A landscape with many valleys, sampled at points; each row gives a point and its height.
From any point a ball rolls to the lowest of the 2 points nearest to it. It stops when none of these is lower. Distance is the straight distance between rows; heights are no part of it.
k_475: [129 113 156  78 160  92 115 171 142  67 151 121 157 207 107 155 161 144
 162 143 110 114 154 143 176 133  90 145 152  80  79 199 164 171 175 175
 125 156 130 116 150 107 122 129  88 150 137 154 138  86]  (h 501)
k_134: [120 181 136  73 138 159 120  91 134 176 184 165  75  78 182 136 161 125
  98  91  87  85 101 161 129 153 146 107 119  95 159 113 105 120 127 124
 157 149  74 116 100 137 207 110 125 101 139 144 145 135]  (h 324)
k_515: [ 54 131 174 131 141 112 163 148 132  98 154  89 104 136 113 116 131 145
 181 104 160  68 137 101 126 100 100 129 134  90  91 160  56  73 132 104
 106 141  86  69 106 202 137 140 170 131 153 168 132 124]  (h 856)
k_574: [168 164 130  67  91 144 131 113 115 134 135 125 165 147 108 128  76 171
 143 155  97 138 178 122 149 121 114 191 175 143 142 128 148 155  97 160
 167 123 146 143 126  79 189 173 145 157 104 103  54 123]  (h 679)
k_408: [120  78 134 142 165 106  99 139 116  93 162 108 112 112 152 111 204  89
 158 136 130 101 109 134 162 119 114  96 116  40  87 169 115 145 133 142
 137 164 125 158 148 142 110 103  78 136 158 104 156  66]  (h 409)
k_433: [132  71 186 140 178 181 154 118 127 159  95 174  69  94 117  84 127 133
 157 130 136 125  92 161 132 107 181 147 127 137 183 129 157 113 152 130
 109 139 118 174 132 146 136  96  89 139 143 102 178  76]  (h 584)
k_375: [ 52 180 159  97 122 145 146 145  85 165 116 128 128 105 177  96  91 153
  98  99 108 128 101 107 136 156  92 149 176 125 161 135 128 167 112 163
 103 135  95 149  84 143 178 121 133  80 159 176 135 128]  (h 135)
k_164: [122 184  91 156  33 121 165 124 105 115  87  95 109  85 108  66  91  78
  90 102 113 143 128  77  97 134 114 118  82 194 149  75  91  86 116  83
 127 106 136 107 115 146 101 131 155 139 110  74 123 163]  (h 19)
k_945: [116  87 129 155 198 136 114 140 132 131 157 118 117 103 170 139 167 149
 132 106 148 107 142 136 108 121 187  99  76 107 143 169 123 130 175 109
 143 125  97  90 171 130 118 116 114 113 151 123 127 144]  (h 391)
k_586: [176 183 171  85 132 161 150  98 137 114 130 162 149 165  63 147 113 114
 122 109 111 117 155 161 136 123  83 191 118 102  73 105  77 121 106 152
 151 152 140  78 124 131 200 148 142 187  87 122  92 120]  (h 566)
k_733: [105 167  74 166 125  91  93 113 116 100 107 111 158 111 164 136 140  87
  93 123 109 154 119  84 151 132 117  81 115 111  95 120 137 166 114 104
 121 134 134 118 124  93  72 131 130  96 165 119 158 150]  (h 69)
k_967: [168  73 186 150 188 133 132 158 134 142 149 150 124 149 149 178 134 126
 145 132 147 144 140 184 160 120 112 103 136  53  87 125 167 131 165 166
 149 184 111 169 155 113 148 126  81 140 118 112 131  59]  (h 538)
k_988: [118 122  64 123 103 146 142 106 120 129 135 122 124 108 119 131 162 104
  78  91 141 115  64 156 107 175 154  73  95 181 173 152 138 163  90 121
 123 104 133 137  85 166  96  94 124 116 144 194 155 142]  (h 227)
k_866: [ 97 132  94 150  91 118 129 179  77  96  84  35 163 130 106  87 168  76
 102 130  81 153 131 114 170 119  49 149 130 131  94 148 133 122 101 180
 160 160 173 154 155 119 103 106 108 173 123  94  80  94]  (h 680)
k_633: [104  72  87 199 129 171 154 127 104 165 137  92 143 111 114 142 128 114
 162 129 208 127 135 126 144 106 110 135 151 108  89 112  83  90  38 113
 135 145 136 153 134 165 125 117 160 154  94  96  64 147]  (h 835)
k_905: [186 137 153 143 137 152 110 125 122 141  54 139 150 113 134 109  82 128
 121 177  98 173 156 121 156 115 168 182 120 144 146 112 181 139 148 129
 137 115 153 179 180  75 149 125 102 129 122  48  99 122]  (h 696)
k_983: [ 90  74 150 127 110 143 143 155 108 144 174 129 127 155 147 120 129 171
 152  88 150  98 122 117  91 170 138 153 147 188 195 162 120 133 120 123
 117  82 126 107  93 146 136 127 152 113 151 188 113 158]  (h 159)
k_638: [135 153 141  97  77 135 154 133  98 128  74 134 111 122  79  67 117 103
  81 116  74 138 102 137 106 151 134 169 132 223 220 104 147 123 141 154
 105 128 151 163 106 141 125 112 108 123 136 138 159 120]  (h 470)
k_84: [178 116 138 199 100 162 125 129 124 181  93 142 128  88 106 145  75  99
  80 112 129 168 107 179 101 117 134  92  87 176 136  58 174  88 146 116
 140 139 126 145 136 130 151 124 142 133  76 124 121 152]  (h 651)
k_619: [122 115 159  96 116 153 111 124 145 139 165 183 136 145 155 148 114 183
 116  78 159 117 125 119  82 175 158 119  96 163 173 126 109 137 145 102
 117  66 111  61 111 147 157 143 152  72 137 159 147 180]  (h 125)
k_458: [154 142 157 106 190 137  91 145 133 116 119 123 171 177 137 174 138 155
 155 125 135 153 181 151 186 136 112 133 124  47  51 161 141 175 139 169
 157 147 125 105 165  77 122 150 102 147 165 124 108 105]  (h 477)
k_233: [ 98 189  68  72 146  96  97 109 132  57  74  92 159 131  82  67 198 127
 134 165  69 111 138  87 166 110 130 169 134 123 109 201 100 171 120 130
 100 123 173 128 153  78  58 142 114 151 155 100 129 102]  (h 306)
k_101: [ 77  95 156 140 169 113 141 150 120 151 146 120 112 131 165 140 114 169
 136 148 140 142 113 115 118 117 134 111 175  97 141 144 182 125 133 152
  90 150 111 181 118 123 108 137 125 105 134 154 169  86]  (h 539)
k_407: [110  87 144 160 194 168 108 140 112 101 123 153 161 142 120 130 165  74
 162 124 173 139 111 147 164 151 113 124 112  64  48 160 113 182 120 143
 137 142 135 124 152 122 102 106  83 145 149  91 160  92]  (h 432)
k_179: [135  97 122 179 166 131 119 113 160 112 132 150 109 115 116 157 143  78
 124 124 160 134  76 155 126 105 153  60  91 100  82 104 134 128 141  99
 122 154 121 117 123 165  99 107 132 114 122 134 186 115]  (h 154)
k_313: [160  72 110 142 166 162 109 142 113 152 132 127 162  86 144 136 176 127
 129 133 124 116 141 172 157 138 160 145 102  92 130 165 126 140 129 150
 198 129 146 144 207 107 137 117  88 162 141  63  56 120]  (h 622)
k_369: [125 107  68 130 153 142 116  75 115 148 170 150 134  91 152 147 145 138
 163 169 153 112 111 102 160 106 144 109 156  48  82 116 107 143  44  98
 125 139 116 178 127 126 127 131 152 123 106  75 120 115]  (h 813)
k_102: [122 167 121 141 177 154 126  97 171 144  66 111 125  90 122 167 108 131
 104 142 137 139 148 161 115  88 164 134 115 100  69 123  79  94 142  79
 112 134 108  94 134 149 126 147 145 142  70 113 118 157]  (h 214)
k_249: [154 155 106  42 166 168 123  97 194 127 123 162 155 160  87 160 133 169
  94 142 119 102 124 219 140 142 155 176 140 136 125 153 138 159 142 124
 129 138 130 112 119 113 143 152 130 135  85 162 118 148]  (h 603)
k_461: [144 202 123 114 120  83 149 108 166 141  79  87 103 107 141 145  84 121
  92 184  75 163 139 133 119  63 132 140 159 124 125  92 156  92 130 128
 110 155 106 166 105 120 147 139 154 120  81 119 135 120]  (h 277)
k_28: [107  76 188 132 173 104 155 137 135 134 132 132  53 124 146  93 119 143
 181 157 139 116 120 115 125  92 150 124 131 118 164 123 151  85 168 128
  95 144 100 164 129 161 128 124 116 121 147 150 179  92]  (h 561)
k_185: [132 108  80 140 100 169 161 133  96 182 107 110 139 100 109 108 151  95
  81 111 102 138 108 187 132 158 108 131 131 157 170 130 171 136  89 180
 130 157 155 227 101 138 127  98 118 142 113 146 111 106]  (h 178)
k_896: [117 104  78 223  98  96 117 131 124 142  86 100 148  83 124 135 110  82
  85 131 150 174  96 117 124 128 115  51 110 141 112 104 144 132 105  84
  98 124 140 156 111 124  47 102 129 108 111 129 167 155]  (h 108)
k_950: [ 76 169 148 130 110  68 141 140 163  99  59  92 135 176 111 128  92 136
 100 142 109 158 142  89 112 110  89 136 153 165 113 127 120 127 175 136
  69 127 121 123  87 119  78 145 138  90 135 170 159 144]  (h 342)
k_885: [121 129  37 134  84  95  86 104 115 107 159 144 151 123 164 124 144 112
 125 142 121 133 113  54 119 141 137  96 133 137 157 141 150 170  81 107
 116  91 148 155 118  94  65 131 144  97 164 116 137 149]  (h 31)
k_308: [ 81  89 166 159 138 139 123 173  68 139  69  79 147 132 165  92  98 139
 174 173 138 184 176  60 169 126 111 154 189  97 132 159 167 172 121 159
  98 128 145 177 159  90 109 111  92 115 183  81 120  92]  (h 740)
k_829: [133 146  88  71 105 120 112 136 142 133 163  98 154 149 138 134 140 178
 114 148 111 111 167 122 145 155 120 176 137 135 141 177 136 157 110 145
 168 104 156 109 151  74 148 149 134 142 123 121  55 146]  (h 660)
k_763: [166 166 140  48 131 149 144  90 170  98 178 196 128 169  92 159 115 161
 153 138 120  90 132 172 133 143 126 176 161 103  65 116 116 132 115 142
 131 138 133  92 105 128 185 161 159 149  76 160 133 126]  (h 585)
k_819: [136 117 102 121  87 157 108 103 147 125  89 179 179 144  99 109  94 144
 129 119 138 149 133 108 110 171 158 160 126 198 154 123  87 158 120  97
 109  80 157  91 127 108  80 152 136 114 136 111 122 167]  (h 109)
k_427: [143 193 128  83 121 157 140 105  91 135 127 122 144 115 141  96 109 125
 151 146  98 137 171 115 158  96 104 173 149  90 114 105 103 117  68 148
 151 127 139 144 131 110 197 130 140 170 121  74  78 107]  (h 697)
k_549: [169  55 157 172 117 114 128 166 143 125 144 152 166 178 111 164  90 127
 169 145 174 163 155 143 122  91 110 117 146 139 100 102 170 118 125 120
 122 133 158 143 168 121  98 140 137 137  77 126 119 124]  (h 772)
k_605: [133 175  99 135 102  65 130 122 155  90 159  69  83  96 137 132 161 105
 107 130 102  90 123 112 102 101 125  86  85 108 108 121 110  75 167  94
 140 133 108  74 145 145 100 128 147 139 127 110 129 147]  (h 75)
k_186: [118 131  75 110  94 153  92 108 128 153 119 149 169 120 147 119 109 156
 114 143 120 143 124  87 127 179 170 154 141 169 206 142 141 183  71 118
 113  93 147 162 115  93 109 140 138  97 162 112  97 165]  (h 71)
k_278: [128 167 139  88 145  95 120 125 126  76 137 127  97 123 116 104 173  97
 141 141  83 107 103 140 156 128 122 110 120  71  88 145 106 157 153 147
 128 165 124 112 130 143 137 121 113 135 152 124 174  93]  (h 381)
k_215: [ 80 157 113 163 142 115 108 135 112 178 139 108 141  88 213 137 124 151
  80  96 134 132 115  83  96 156 156  81 106 119 161 131  94 137 130  79
 132  94  83  75 122 123 125 140 149  50 185 155 140 204]  (h 56)
k_434: [148 137  67 124 104  93 130  89 153  99 129 132  98  82 117 118 163  98
  72 136 118 127  85 117  94 148 171  70  84 173 196 122 165 122 125  90
 132  97 156 131 102 142  72  86 122 123 155 134 186 151]  (h 259)
k_921: [135  77 169 162 151 135 138 172 111 120  61 107 138 150 135  91  90 125
 163 180 135 170 184 100 166  66 137 174 139 125 116 137 158 118 143 134
 119 131 160 163 190  82 116 114  99 162 127  55  98  95]  (h 719)
k_750: [198  77 155 146 131 184 125 120 142 175 162 201 145 153 104 167 106 164
 110  94 132 129 132 201  91 153 151 140  97 181 163 103 149 123 166 144
 168 101 125 104 147 137 172 134 113 136  87 143 107 146]  (h 615)
k_316: [132 145 112 178  53 132 149 118  87 146 129 102 115  94 139 106  82  83
 127 129 138 155 120  85 121 132 103 124 139 178 141  66 107 105  95 101
 119 120 134 167 117 139 146 117 163 117 125 105 107 153]  (h 57)
k_865: [ 56 136 146 150 113  86  96 153 111 109  86 127 185 206 136 132 109 142
 150 109 135 181 137  75 148 139  86 125 154 134  89 109 147 188 127 138
  73 112 134 105  93  95  77 154 132  75 169 178 155 147]  (h 372)
k_812: [150 120 153 148 111 138 179 149 124 115 136 111 130 170  45 142 137  72
 125  92 152 114 122 182 109 120  45 133 126 144  70  89 120  83 128 184
 138 170 139 121 108 158 125 121 136 188  65 163 102 101]  (h 526)
k_224: [174 121 112 169 106  67  84 120 166  93 178 135 105 111 137 145 158  90
 111 107 124 114  99 132  98 108 145  36  62 132 118 107 139 104 167  84
 142 129 113  86 139 155  87 100 123 114 131 138 181 154]  (h 116)
k_740: [118 163  56 110 161 108 115  98 161 101  71  82 125  89 112  84 169 148
 112 171 108 128 149  95 136  93 173 149 127 144 145 170  93 132 118 103
 103 114 134 132 141  83  83 144 127 138 158  85 114 153]  (h 275)
k_994: [159 148 150  79  65  81 118 144 121  98 209 142 109 176 163 138 122 144
 136 114  84 113 132  88 117 149 101 139 139 148 162 121 165 145 139 138
 158 104 127 111 143  85 182 157 110  99 136 149 138 135]  (h 430)
k_336: [105 143 145  72 139 139 118 111 122 142 220 143  99 137 168 144 183 134
 131  82 129  56 107 141 140 180 128 120 127  95 138 148  91 150 115 136
 159  99  87  77 113 161 193 113 124 108 146 160 135 139]  (h 345)
k_378: [104 148 138 103 165 108 122 157 109 114  80  87 104  96 148  74 145 158
 161 167 111 128 153  71 145  85 166 179 123 118 155 182  90 121 155 113
 110 106 122 119 166 123 132 124 113 145 183  84 101 111]  (h 239)
k_855: [148 107 142 117  80 111 110 100 117  96 173 201 102 147  96 115 118  93
 162 119 132 131  92  96 108 148 146 101 125 157 160  95 149 146 139  95
 106 104 150 129 109 158 117 116 137 101 145 149 210 122]  (h 522)
k_618: [167  69 140 139 111 182 171  89 100 184 103 178  99  77  94  95 132 107
 130 118 146 125  96 157 107 136 173 133 122 203 202  70 149  91 117 124
 145 111 119 159 108 146 151  90 136 141 126 110  99 128]  (h 610)
k_604: [127 118 183 153 132 140 126 151 111 147 112 144 119 135 146 132  87 144
 162 135 142 155 157 113 124 116 149 157 126 144 147 118 110 113 156 105
 129  96 119  99 158 120 151 141 126 105 138 106 121 138]  (h 441)
k_700: [155 158 153 129 127 155 127 121 113 117 105 151 118 119 117 109 114  88
 132 114  97 130 118 130 114 138 131 142  91 152 135 102  98 126 150 120
 133 136 137  93 143 147 153 120 120 127 139 107 129 137]  (h 416)
k_802: [145 161 128  81 170 140 110  76 144 123 141 171 102  88 136 127 179 129
 113 134  86 120  95 163 139 140 176 134 113  92 141 137 142 149 148 118
 125 149 115 138 123 136 145 111  97 123 142 122 175  99]  (h 352)
k_109: [ 88  73  84 172 170 164 143 109 122 163 101 115 148  88 142 152 113 149
 143 160 186 131 130 146 142  97 154 120 151  65  88 142 119 135  76 117
 120 148 114 184 114 132 101 134 136 138 113  98 105 119]  (h 824)
k_259: [145 109 160 126 170 116 134 138 149 174 179 145 113 124 188 168 105 161
 115 147 129 128 133 144 126 127 133  89 142  63 131 119 173 113 150 138
 151 151  81 146 135 127 160 127 119 111 113 130 136 109]  (h 515)
k_984: [153 173  96 107 130 119 110  87 166 141 139 109 110  82 174 142 112 178
 111 166 114 105 137 125 114 100 184 134 142 136 149 136 119  89 130  85
 149 123  96 133 129 112 145 140 139 117 110 109 110 162]  (h 274)
k_675: [ 95 161 139 107 126 100 153 137  93 126 134  62  74  85 159  82 112 146
 164 165 110 110 153  77 130  82 124 151 150 114 160 150 103  76 121 128
 115 123 110 140 119 146 162 116 143 140 147  85 108 107]  (h 205)
k_755: [134 174 170 113 142 132 122 128  96 100  85 140 138 146 122  95 109 104
 165 171 111 166 166  87 184 100 101 161 141  76  64 122 100 140 109 141
 105 154 153 119 140 115 148 119 114 164 145  71 127  72]  (h 716)
k_148: [197 160 111 153  96 131 112 122 133 147  96 130 155 108 116 129 104  86
  90 153  88 162 126 155 132 123 130 141 113 160 145  85 184 124 125 147
 162 158 162 167 145 106 139 121 119 151  85  87  90 119]  (h 673)
k_267: [ 94 137 131 133 101 101 138 100 147  93 171 135  90 148  91 125 111 109
 159 113 162  94 102 109  93 115 112  87 131 113  92 103  85  87 118  99
  90 115 118  98  70 208 120 139 186 113 117 164 163 137]  (h 868)
k_137: [ 92 133 112 136 149 126  85 128 133 118 188 125 144 128 165 152 184 129
 132  86 144 104 115 124 126 164 120  99 106  83 105 173  85 155 121 119
 159 108 103  51 139 143 123 118 126 104 159 150 145 163]  (h 366)
k_734: [124 231  85 126 108  94 116  93 166 157  79  86 126  85 143 140 102 135
  51 136 100 150 157 130 116  93 142 133 117 134 111 105  89  98 134 102
 125 125 116 107 120 108 131 158 157 111  94 104  98 178]  (h 244)
k_679: [116  80 224 137 177 149 128 170 111 135 127 158 131 159 177 130 104 186
 189 109 161 143 159 101 143 128 144 151 132  84 121 153 128 141 172 134
 139  93 107  73 159  95 183 122 102 115 179 125 127 118]  (h 466)
k_766: [151 124 132 101  83 139 126 107 107 133 112 185 118 140 115 117 113 110
 106 128 102 142  87 136 113 152 130 136 134 184 183  91 180 161 119 138
 107 133 168 173  96 127 132 108 121 114 109 158 193  95]  (h 496)
k_117: [ 65  80 107 146 117 130 115 126 132  97 107 145 167 167  88 120 110 169
 168 143 176 145 147  73 122 130 146 155 139 159 123 156  75 157  85  99
  79  67 146 122 125 107  44 177 149 117 130 107 111 161]  (h 144)
k_78: [121 113  70 140 119 117 107  85 122 144 164 160  97  97 123 147 110 135
 151 156 187 127  96  82 117 123 149  78 160 117 114  95 142 132  71  82
  93 123 116 181  91 145 125 136 172  92 106 122 155 133]  (h 801)
k_470: [101 197 110 121 118 104 102 102 119 132 124 153 142 131 167 151 125  99
  62  97  86 142  83 110 128 170 100  74 120 116 115 105 138 176 130 124
 122 155 121 114  82 132 127 129 119  64 143 166 182 142]  (h 107)
k_187: [111 154 131 114  98  75 141 112 159  79 133 130  75 126  98 136 124 101
 112  95 117 100  74 122  87 140 106  74 108 161 132 106 127 103 158 105
 106 139 113  90  59 203 105 122 155 109 113 199 205 123]  (h 881)
k_710: [ 38 180 132 126 139 124 163 140 139 165  94  82 123 120 142 139  93 169
  71 106 129 136 119 137 112 123 101 125 183 129 137 127 106 101 127 155
  83 139  90 127  52 167 136 143 147  88 119 220 141 147]  (h 101)
k_363: [182  67 168 122 108 142 143 148 135 102 203 171 105 157 119 116 147 117
 174  94 137  88 143 130 109 153 154 131 115 169 175 143 140 110 169 111
 159 108 142  96 155 158 138 121 127 152 134 133 127 124]  (h 569)
k_372: [ 93 185 136 134 124 116 136 152 128 161 139  88 125 117 199 176 112 140
  55 103 102 139 116 154 109 128  92  93 124 119 127 123 140 119 153 155
 127 147  99 114  92 146 152 141 138  78 125 209 161 146]  (h 67)
k_854: [100 110 127 151 133 128 106 141 155 160 153 107 149 124 166 186  99 194
  87  78 147 131 129 134  84 151 154  90 104 156 139 153 120 123 155 123
 137  87  92  80 110 137 120 160 153  74 127 200 110 204]  (h 92)
k_883: [187  49 190 130 161 196 145 130 118 152 114 202 174 166  84 139 100 139
 180 135 155 172 147 187 146 144 129 175 112 126 123 104 153 150 126 164
 149 141 149 155 156 104 164 139 106 164 117  85  88  84]  (h 625)
k_82: [189 133 140 127  89  80  87 163 131  98 153 142 142 179 154 148 104 117
 127 148 102 145 154 100 147 132  91 121 132 143 105 114 202 150 154 165
 151 135 141 118 161  72 145 150 113 109 139 130 146 121]  (h 400)
k_966: [164 143  91 125  59  96 151 124 140 110 211  98 106 144  84 161 138  98
 107 114 119  83 114 157  87 129  78  90 120 157 112  93 152  94 124 148
 175 138 136 123  99 176 152 111 172 166  67 183 107 135]  (h 482)
k_122: [108  51 109 151 160 164 128 157  94 143 118  84 115 100 164  88 177 134
 169 166 141 115 154 121 139 119 157 153 130 103 158 193 115 112 129 138
 156 122 155 167 193 112 135 107  88 172 167  65  64 109]  (h 642)
k_972: [212  82 162 111 124 133 133 150 150 113 159 171 139 188  72 162 125 147
 152 109 140 112 160 175 105 148 120 151  95 167 114 127 115 105 145 124
 168 116 156  66 151 128 143 144 134 167  75 132  94 141]  (h 594)
k_757: [ 80 180  95 108 109 135 111 103 129 169 142 126 155 108 177 123  99 194
 124 122 136 124 146  67 120 153 158 137 131 137 179 143  97 151  97  87
 130  62 102  92 105  97 138 160 156  79 177 138  90 200]  (h 89)
k_910: [103 130  86 168  71  88 167 136 124 104 118  52 100  80 123  91 131 103
 112 117 123 104 118 110 102 118 116 116 114 151 136 134  90  63 123  97
 132 122 122 114 138 156  78 120 149 147 111 131 117 158]  (h 58)
k_426: [140 143 122 163 179 140 120  84 144 110  71 144 114 105  89 145 128  68
 118 129 138 131 121 174 146  88 127 110 115  81  40  95  82 102 122  99
 105 177 126 126 116 161 102 142 137 147  81 101 166 115]  (h 186)
k_955: [160  49 167 120 194 159 162 152 119 150 145 148  95 124 119 120 180 140
 179 143 143 107 128 177 178 118 125 142 115  75 126 162 146  95 164 182
 153 160 116 182 168 145 139 105  76 186 149  95 119  72]  (h 562)
k_33: [143  69 113 169 119 130 114 125 144 145 162 156 141 147 136 183  92 167
 146 156 198 143 130 121 110 123 137  90 143 137 101 103 145 109  99  92
  92 109 119 132 129 113 103 146 163 112  94 148 113 165]  (h 787)
k_444: [ 79 106 120 127 145 134 120 175  82 113 109  65 152 136 118  85 177 127
 141 138 131 115 160 100 159 140  94 165 150 108 114 198 109 143 106 170
 143 131 172 133 173 124 131 112 105 174 148  94  60  98]  (h 661)
k_581: [119 135 103  89 118 108 132 137 155 101 177 104 133 146 110 145 144 178
 128 147 120  94 141 140 135 140 130 130 154 141 144 165 138 127 125 141
 101 138 127 129 113 127 121 136 146 114 130 166 122 132]  (h 641)
k_295: [134 199 117  54 131  72  95 145 151  65  88  94 170 182  91 123 142 144
 128 142  68 125 167 113 153 123 109 161 137 118  83 169 125 172 146 159
 122 123 161  90 144  63 105 158 135 151 143 132 120 123]  (h 337)
k_57: [ 89 130 144 182 109 136 189 149  85 166  77  61  94  77 146  87  77  94
 125 131 145 164 150  95 143  87 104 140 172 131 135  73 135  88 121 121
 111 144 125 187 123 147 144 108 134 130 128 114 109 114]  (h 95)
k_949: [139  91 212 106 159 149 113 172 133 163 199 201 136 172 188 173 101 174
 173 128 156 132 144 109 124 145 142 106 154  78 144 109 174 146 160 128
 149 112  80 129 161  88 188 139  92  86 154 120 162 114]  (h 490)
k_398: [125 143 118 143 155 102 115 124 149 101  67  91 157 157 103 134 121 120
 149 170 130 150 149 120 152  78 125 137 147 108  65 135 119 135 120 114
 107 138 144 140 141 102  75 142 130 140 129  98 133 104]  (h 736)
k_123: [ 54 104 128 163 151 138 167 146 118 131 133  73 114 138 104  97 130 136
 171 121 192  98 130 125 135  99  99 151 165 103  82 150  65  79  88 122
  93 139 111 122 105 185 104 120 164 151 110 131 104 123]  (h 846)
k_342: [117 111  97 184 136 162 129 127 101 167  82 130 133  91 106 125 144  87
  80 119 140 172  69 173 122 144 123  71 113 130 138 104 166 147 108 144
 111 162 140 193 114 150 109  86 105 125 100 147 147 127]  (h 145)
k_43: [108 157 150  92 105 130 156 113 120 106  92 136  90 117  99  54 133  98
 123 105  85 104  84 113  96 147 134 145 106 201 192 132  85 111 145 109
 114 101 149  95  99 162 120 111 120 133 145 139 148 135]  (h 444)
k_694: [137 211 111 120  83  52 120 114 156  88  66  98 104 131 110 120  96  97
  97 159  82 138 131  98 101  75 126 134 138 185 130  94 131 101 161 113
  86 123 130 140  97 115  96 146 143 123  98 140 162 134]  (h 311)
k_731: [131 162  66  96 128 129 101  84 161 135 179 132  88  68 149 128 157 132
 100 119 118  79  94 154  99 142 157  93 111 117 148 129  95 107 104  84
 143 119  96 105 100 166 148 111 150 111 116 127 136 170]  (h 301)
k_918: [139  98 154 136 180 200 132 121 105 183 104 175 149 100 155 132 130 142
 146 133 149 147 139 159 160 151 152 167 118  98 143 123 126 156 114 137
 174 132 115 142 165 104 183 118  96 149 142  73  90 110]  (h 604)
k_436: [155 165 124 112 127  56  87 152 168  90 125 127 185 209 152 178 116 158
 105 133  97 149 182 113 138 120  98 112 126 111  73 128 178 172 173 159
 140 123 144 106 161  46  91 181 128 122 162 139 119 132]  (h 369)
k_881: [128 159  93 142  90  97 174 134 146 120 148  61  90 134  78 128 147  86
 128 139 134 103 117 154 113  75  84 122 150 146  97 103 129  58 115 162
 119 170 130 176 108 159 110 109 164 187  35 156 105 117]  (h 505)
k_388: [210  72 137 180 113 190 135 129 106 184 121 186 122 112  89 129 118  90
 110  98 155 141 135 175 108 155 143 126  80 207 174  59 136  94 136 135
 174 123 139 123 178 129 167 114 124 156 109  96  72 161]  (h 630)
k_466: [194 124  86 102  40  80 117 145 131  78 225 107 131 163 126 137 155 109
 118 119 107  91 128 127 110 143  92 103 111 159 151 123 168 130 116 131
 178 105 158 112 158 119 134 124 127 137 108 161 125 135]  (h 457)
k_584: [144 139 185 100 139 135 176 149 146 119 117 136 147 179  69 147 132 113
 129 101 107 128 142 190 135 126  66 184 148 115  81 119 134 113 148 197
 131 182 128 124 114 141 170 129 123 178  99 171 129  92]  (h 545)
k_933: [147  96 122 175 128  92 113 132 158  77  80 148 157 168  81 142 112 126
 142 135 150 174 132 134 129  92 139 110 101 158  83 123 122 139 164 112
 118 120 165 108 159  95  51 140 123 127 113 123 149 127]  (h 753)
k_349: [143  49 151 115 157 197 166 163 103 174 150 145 131 131 124 143 173 148
 151 115 158  98 137 174 131 157 136 168 148 136 175 160 164 130 127 172
 165 132 121 156 152 120 161 103  92 176 129 132  98  98]  (h 583)
k_114: [ 86 148 148  79 141 142 134 119  92 169 145 126  82  80 188  75 127 145
 148 133 124 102 111  77 148 135 138 142 171  97 189 123  88 133 101 144
 111 124  99 168  99 135 182 106 107 112 168 107 131 107]  (h 169)
k_166: [ 93 114  94  97 110 135 150 126 116 136 123 106 108 104 134 100 173 163
 105 117 129  91 108 123  89 174 174 148 123 191 240 188 127 127 110 116
 119  93 129 156  98 153  94 123 114 106 161 172 143 142]  (h 194)
k_90: [140 163 116 106 146 120 116 123 180 111 113 140 176 166  99 166 126 156
  95 106 118 134 127 164 112 140 115 131 125 126  94 142 130 164 150 141
 106 137 136 102  91 112  97 148 137 108 105 181 131 143]  (h 621)
k_852: [136  81 165 125  97 133 133 141  96 113 195 168  69 141 129  87 172  74
 198  85 163  84  87  98 117 151 129 108 109 156 164 106 123 115 147 107
 133 113 120 107 115 179 143 112 122 141 180 132 178 105]  (h 546)
k_353: [129 105 179 162 182 166 110 141 130 119  87 168 193 175 106 174 119 119
 118  83 159 180 149 162 158 150  97 123 121  69  43 138 108 180 149 146
 140 152 148  89 142 115 113 150 108 124 134 145 135 117]  (h 455)

Call two points neighbours if one is among the 2 nearest of the other. Go from one point of each pair to the other, from neighbour to neighbour, staying as low as possible. Name the highest point that can't be avoided.
k_164 / k_215: k_675
k_885 / k_372: k_470
k_885 / k_215: k_757

For each start below, name the point where the ball stops.
k_750: k_700
k_90: k_372
k_369: k_372
k_82: k_372
